Each row is a point on a landscape with many valleys, with its height.
From any point a ball rolls to the lowest of the 2 points nearest to it. It stops when none of these is lower. Distance is the straight distance between rows; heights are no part of it.
<702>: 88,132,60,95,109,121,60,93,90,145,140,41,124,87,143,91,82,155,121,73,72,109,101,90,107,98  h=649
<644>: 89,115,77,101,97,99,82,90,80,142,150,46,98,81,121,127,57,139,136,97,96,111,120,92,116,104  h=669
<595>: 119,79,94,114,93,109,106,64,94,32,99,121,124,113,106,129,100,106,108,102,61,104,64,80,106,148  h=431
<224>: 99,115,65,105,94,118,82,106,110,141,105,120,116,94,137,92,108,119,87,80,90,85,116,85,121,113  h=514
<1040>: 87,128,112,121,131,119,81,114,111,108,93,78,90,86,96,41,88,120,109,81,104,97,122,90,88,62  h=526
<642>: 87,104,99,116,92,121,65,112,99,132,59,117,95,109,61,87,76,118,109,107,112,91,140,110,107,115  h=600
<71>: 103,79,107,70,122,68,132,107,89,108,112,83,103,96,122,113,125,86,88,116,94,114,92,111,67,61  h=330
<73>: 75,96,113,126,97,107,84,76,89,89,116,115,121,81,102,102,82,134,98,89,79,125,136,72,116,142  h=674
<364>: 99,75,129,126,87,103,78,105,98,53,89,76,102,124,60,114,80,47,112,91,129,92,78,122,108,80  h=581
<192>: 56,89,108,87,121,70,98,113,108,95,81,103,110,86,97,48,129,104,63,76,96,111,129,103,67,62  h=469
<806>: 92,97,96,88,59,70,92,111,93,47,48,126,82,120,42,96,97,87,92,91,97,87,103,108,115,129  h=336
<859>: 68,91,113,100,68,53,87,130,95,58,58,104,75,121,29,90,87,76,103,93,124,82,107,124,95,78  h=279
<588>: 104,87,94,118,102,70,92,120,97,50,117,60,106,116,85,108,86,79,131,84,75,93,73,123,80,56  h=334
<937>: 115,103,89,49,101,103,115,85,86,141,120,73,88,81,117,109,116,113,77,113,112,131,128,91,118,120  h=500
<746>: 88,94,118,93,103,58,135,98,82,91,109,122,104,113,98,145,124,85,113,124,104,91,77,110,65,68  h=244
<133>: 103,46,97,113,73,65,86,133,106,53,91,88,92,124,84,97,104,22,63,83,138,80,92,127,119,70  h=283
<69>: 56,108,131,130,101,91,80,97,90,98,111,93,125,114,60,122,72,118,135,91,100,112,115,100,82,93  h=298
<246>: 125,63,84,94,68,104,83,91,73,69,62,115,112,142,68,160,99,76,109,117,98,81,70,122,111,134  h=414
<252>: 139,114,84,115,88,109,123,94,101,105,105,136,77,114,96,136,86,103,137,138,106,70,82,92,106,121  h=477
<738>: 111,117,70,130,101,154,76,95,120,125,81,139,133,123,104,84,94,134,117,102,86,88,89,76,89,141  h=184
<9>: 98,123,76,82,87,74,122,102,112,56,81,149,98,100,88,78,127,107,84,86,63,86,98,78,93,114  h=301
<151>: 99,112,109,83,99,101,150,63,92,97,132,90,125,116,101,160,102,82,148,136,108,93,56,104,75,112  h=530
<1032>: 74,93,140,116,100,78,111,95,91,85,126,93,108,93,93,120,91,84,109,98,110,113,113,95,96,86  h=354
<36>: 95,78,91,117,96,104,108,68,103,77,124,116,154,114,131,147,106,95,115,92,67,94,67,93,92,121  h=463
<1076>: 118,140,80,99,123,162,82,69,101,133,114,95,92,74,125,63,105,166,95,97,90,123,115,56,126,140  h=621
<201>: 118,85,91,110,86,98,103,130,121,138,153,62,114,102,162,111,93,41,101,83,131,77,66,143,117,62  h=255
<205>: 116,111,80,96,90,109,109,105,131,95,92,127,134,133,105,118,125,61,110,89,92,69,57,108,91,90  h=182
<412>: 45,86,121,81,104,61,95,113,98,63,47,105,104,105,55,54,119,110,83,82,95,107,105,119,57,72  h=510
<157>: 81,60,116,131,82,84,89,86,69,91,136,74,122,116,89,173,67,73,135,114,113,91,88,133,104,95  h=439
<344>: 130,104,107,127,105,124,112,104,113,145,120,113,76,83,150,109,91,85,108,111,140,72,101,96,127,84  h=406
<1031>: 107,127,131,71,90,117,119,85,98,101,87,100,83,90,58,90,92,123,101,112,112,132,124,90,120,154  h=543
<870>: 142,85,91,86,63,96,100,105,83,35,46,115,69,129,52,119,101,78,102,117,100,85,64,117,123,145  h=378
<570>: 125,62,144,105,102,122,104,94,95,71,67,91,91,111,87,110,100,45,92,120,133,98,78,120,111,99  h=607
<67>: 119,92,114,100,80,95,136,77,71,83,111,115,88,120,85,165,93,74,142,154,118,81,65,113,95,122  h=505
<820>: 126,126,84,63,105,105,116,90,88,118,115,104,50,61,94,76,117,136,70,110,102,123,138,78,132,123  h=547
<370>: 77,100,93,139,85,86,68,118,88,133,157,64,111,82,139,116,53,119,124,67,99,93,114,116,124,84  h=687
<909>: 129,138,53,73,104,97,126,95,106,91,99,145,78,85,110,82,131,132,84,106,58,89,102,73,102,121  h=352
<661>: 96,137,93,123,124,101,96,124,125,124,109,106,101,99,112,70,107,112,120,78,113,70,97,91,78,40  h=545
<684>: 122,106,108,56,124,100,127,101,98,104,71,90,87,99,97,94,123,103,98,122,87,113,88,104,72,95  h=289
<994>: 119,91,130,81,117,92,140,71,66,92,130,79,60,58,110,116,89,120,100,137,97,135,125,90,111,124  h=476
<1029>: 118,81,76,85,108,83,120,111,99,125,122,115,77,67,164,97,130,92,48,106,96,103,123,90,117,89  h=466
<1002>: 112,113,88,107,103,141,95,87,130,94,60,143,138,137,88,91,116,99,112,96,88,82,61,89,81,124  h=98
<952>: 100,119,122,86,95,126,97,94,97,157,83,102,89,99,67,111,87,116,109,117,144,112,140,101,120,127  h=572
<306>: 69,77,132,70,97,64,120,102,102,58,51,112,85,87,76,60,125,96,51,95,103,127,107,106,84,107  h=536
<974>: 66,86,124,150,87,122,84,81,94,125,152,91,138,119,93,170,67,69,144,108,138,85,71,134,103,93  h=467
<986>: 93,128,72,101,109,115,98,82,107,171,131,119,127,93,162,117,123,145,105,77,121,86,93,69,105,95  h=555
<1081>: 98,74,118,150,105,103,53,109,86,27,56,95,87,123,47,89,74,93,115,84,117,74,79,111,97,72  h=556
<149>: 97,77,139,94,111,59,137,98,78,82,139,69,73,73,116,114,91,83,93,123,114,130,121,91,96,83  h=417
<990>: 64,95,114,139,88,99,81,83,93,81,98,140,138,132,71,141,87,123,125,98,93,99,89,90,79,119  h=237
<703>: 154,132,92,96,113,133,114,105,117,106,96,94,53,82,103,70,87,101,112,118,102,88,100,84,122,104  h=390
<77>: 95,125,83,45,116,89,116,111,113,120,57,110,71,86,81,40,133,118,67,102,114,104,120,93,81,81  h=372
<553>: 46,108,143,106,83,87,91,109,107,107,84,112,114,119,36,104,95,74,105,90,143,101,118,116,92,85  h=111
<386>: 85,98,102,67,98,85,111,119,122,110,38,121,75,103,64,55,117,84,74,107,136,82,110,124,82,75  h=297
<538>: 127,86,76,64,124,93,111,115,92,122,85,103,50,66,128,60,130,104,44,122,93,110,127,99,101,82  h=527
<429>: 121,99,136,135,119,124,110,90,100,113,92,128,68,78,108,99,87,107,106,126,131,94,117,87,108,97  h=472
<303>: 97,105,124,49,102,117,124,85,118,110,106,57,129,100,100,90,116,71,77,95,114,147,106,93,101,121  h=381
<104>: 85,130,99,138,123,105,96,108,130,109,141,102,144,106,124,96,111,112,134,67,97,78,67,106,66,46  h=521
<25>: 66,111,115,109,114,105,102,80,104,92,66,156,134,110,87,88,129,135,94,90,85,102,103,78,68,120  h=356
<821>: 103,99,104,54,127,125,99,88,108,152,108,38,120,89,126,82,115,100,80,94,116,140,111,97,98,90  h=440
<374>: 80,95,146,129,126,93,104,93,87,96,106,106,78,67,104,85,86,119,96,100,112,117,141,78,101,82  h=418
<578>: 97,90,83,130,112,133,43,105,79,113,100,60,110,93,115,80,61,136,116,93,53,111,120,108,105,109  h=626
<291>: 108,120,111,94,120,126,109,81,103,127,92,98,108,105,91,114,96,123,131,123,99,105,91,94,81,109  h=193
<1054>: 129,99,125,88,117,127,110,78,78,82,92,89,58,66,82,84,85,135,94,130,76,137,118,94,118,145  h=515
<416>: 111,147,49,97,89,115,85,100,110,134,142,94,91,74,156,77,101,134,86,66,88,90,106,62,145,113  h=475
<483>: 111,91,79,159,96,116,77,103,102,82,87,152,95,107,114,94,90,115,107,98,86,64,96,81,109,109  h=501
<194>: 66,101,100,108,121,78,102,99,96,108,88,142,114,85,116,84,128,130,78,81,84,99,129,81,78,82  h=415
<967>: 100,105,65,157,88,105,75,109,106,95,129,117,113,105,140,104,72,122,124,78,68,68,88,85,110,103  h=473
<293>: 105,51,89,69,100,55,129,129,107,97,87,106,67,96,119,72,131,52,24,119,122,119,122,111,95,92  h=295
<1100>: 78,117,106,111,93,107,90,91,94,91,57,150,118,129,55,112,100,151,123,114,82,102,85,88,62,140  h=300
<842>: 102,85,130,48,100,85,131,91,97,65,99,47,113,102,91,102,108,71,86,109,83,151,83,105,84,120  h=326
<608>: 88,122,95,97,116,114,96,66,86,120,133,91,104,70,120,97,98,162,102,97,82,130,126,59,110,124  h=650
<1042>: 91,82,125,65,82,81,100,117,98,66,68,53,96,118,54,87,94,66,87,100,103,132,97,126,90,107  h=269
<261>: 107,52,95,87,98,64,109,126,116,63,78,100,81,110,103,69,124,40,52,98,113,94,90,121,92,67  h=191
<756>: 96,135,97,91,102,130,103,88,131,132,123,77,144,115,106,112,95,93,131,82,111,99,80,92,95,100  h=77
<40>: 95,87,109,47,104,76,123,97,80,81,65,110,68,70,85,69,133,125,42,118,73,141,121,103,92,130  h=498
<1034>: 98,84,88,122,82,85,94,110,92,130,138,93,114,105,128,151,81,79,126,101,109,78,94,129,110,86  h=401
<479>: 128,108,80,57,97,76,150,91,85,102,106,144,73,82,111,114,138,118,73,123,83,105,112,89,107,129  h=408
<548>: 62,97,109,78,73,60,91,132,116,90,93,69,109,123,44,83,88,60,87,80,122,115,121,122,94,83  h=205
<696>: 149,112,102,98,109,98,129,115,113,67,95,88,58,97,99,85,91,66,113,118,98,81,80,95,102,83  h=342
<399>: 129,82,70,122,79,122,90,92,100,104,91,131,116,138,97,156,91,81,124,120,99,68,66,113,108,124  h=444
<785>: 84,82,105,140,115,110,86,87,110,91,119,117,163,120,117,131,112,98,122,80,85,86,61,117,73,75  h=493
<973>: 108,53,89,118,67,66,85,129,88,96,121,80,97,113,109,134,86,40,93,98,117,83,103,138,125,75  h=351
<586>: 112,137,79,86,125,130,87,83,88,121,115,102,59,51,127,49,124,155,61,95,87,113,133,61,124,106  h=587
<140>: 123,106,86,114,106,113,97,125,123,153,128,89,96,82,180,87,100,85,90,76,125,74,80,109,125,63  h=335
<41>: 113,104,54,47,122,111,76,106,87,138,91,66,73,70,123,57,127,129,45,111,65,124,127,98,103,94  h=575
<394>: 69,100,105,132,87,79,87,96,92,99,153,93,112,76,124,111,73,118,106,69,89,110,135,74,126,105  h=693
<679>: 96,94,116,93,135,127,78,105,110,116,83,51,113,88,109,56,100,99,89,87,88,125,114,111,85,75  h=492
<815>: 116,100,101,45,87,69,133,99,70,99,97,100,59,84,78,110,115,116,77,133,85,134,124,107,110,141  h=458
<18>: 117,98,65,85,106,123,65,106,81,121,90,71,81,79,109,77,88,127,83,109,55,113,128,109,119,116  h=606
<418>: 75,117,131,78,94,88,111,118,118,127,75,104,82,103,56,77,103,70,89,103,164,101,127,109,97,75  h=212
<320>: 98,108,105,109,100,122,91,77,103,55,95,85,135,121,79,109,80,114,133,96,59,115,74,88,88,135  h=400
<653>: 101,87,83,125,94,124,58,119,107,129,68,113,119,124,91,102,90,93,111,91,101,72,100,128,98,93  h=622
<349>: 91,93,135,114,103,91,110,85,85,75,74,138,102,122,72,138,110,105,117,122,107,94,73,106,76,102  h=141
<467>: 119,54,107,82,90,90,127,100,104,96,100,125,95,85,138,100,128,53,39,106,110,114,120,101,126,116  h=387
<257>: 97,123,103,113,98,128,91,115,140,147,144,70,146,112,130,103,96,67,121,66,131,82,64,129,107,64  h=173
<296>: 81,108,85,146,85,114,83,96,111,138,141,118,135,115,130,140,73,117,140,89,108,74,81,98,102,109  h=441
<528>: 99,105,95,102,91,90,85,106,98,47,99,61,105,108,72,90,71,95,120,83,56,111,97,98,102,102  h=371
<424>: 100,93,108,168,109,112,69,104,103,64,89,123,100,120,83,104,77,104,132,97,103,70,76,92,91,80  h=529
<707>: 141,134,71,110,97,132,96,109,116,125,131,77,67,77,143,79,73,105,111,93,102,83,96,80,144,104  h=433
<677>: 110,87,99,105,108,70,111,127,110,63,107,81,86,98,106,77,104,66,94,87,91,96,87,104,88,49  h=282
<84>: 92,123,71,62,81,70,123,113,120,79,81,123,121,131,80,106,130,77,99,84,77,85,75,105,77,92  h=243

Where does a ball stop that starts at each point below?
<661> -> <261>
<702> -> <261>
<306> -> <1002>
<224> -> <261>
<986> -> <261>

Call two points neighbours if one is among the 2 nearest of the other. Go from one point of each pair to the other, from neighbour to neighbour, staying as low as possible. Name the highest point that can't be avoided.
<1034>, <553> -> <538>
<756>, <990> -> <71>
<1034>, <990> -> <151>
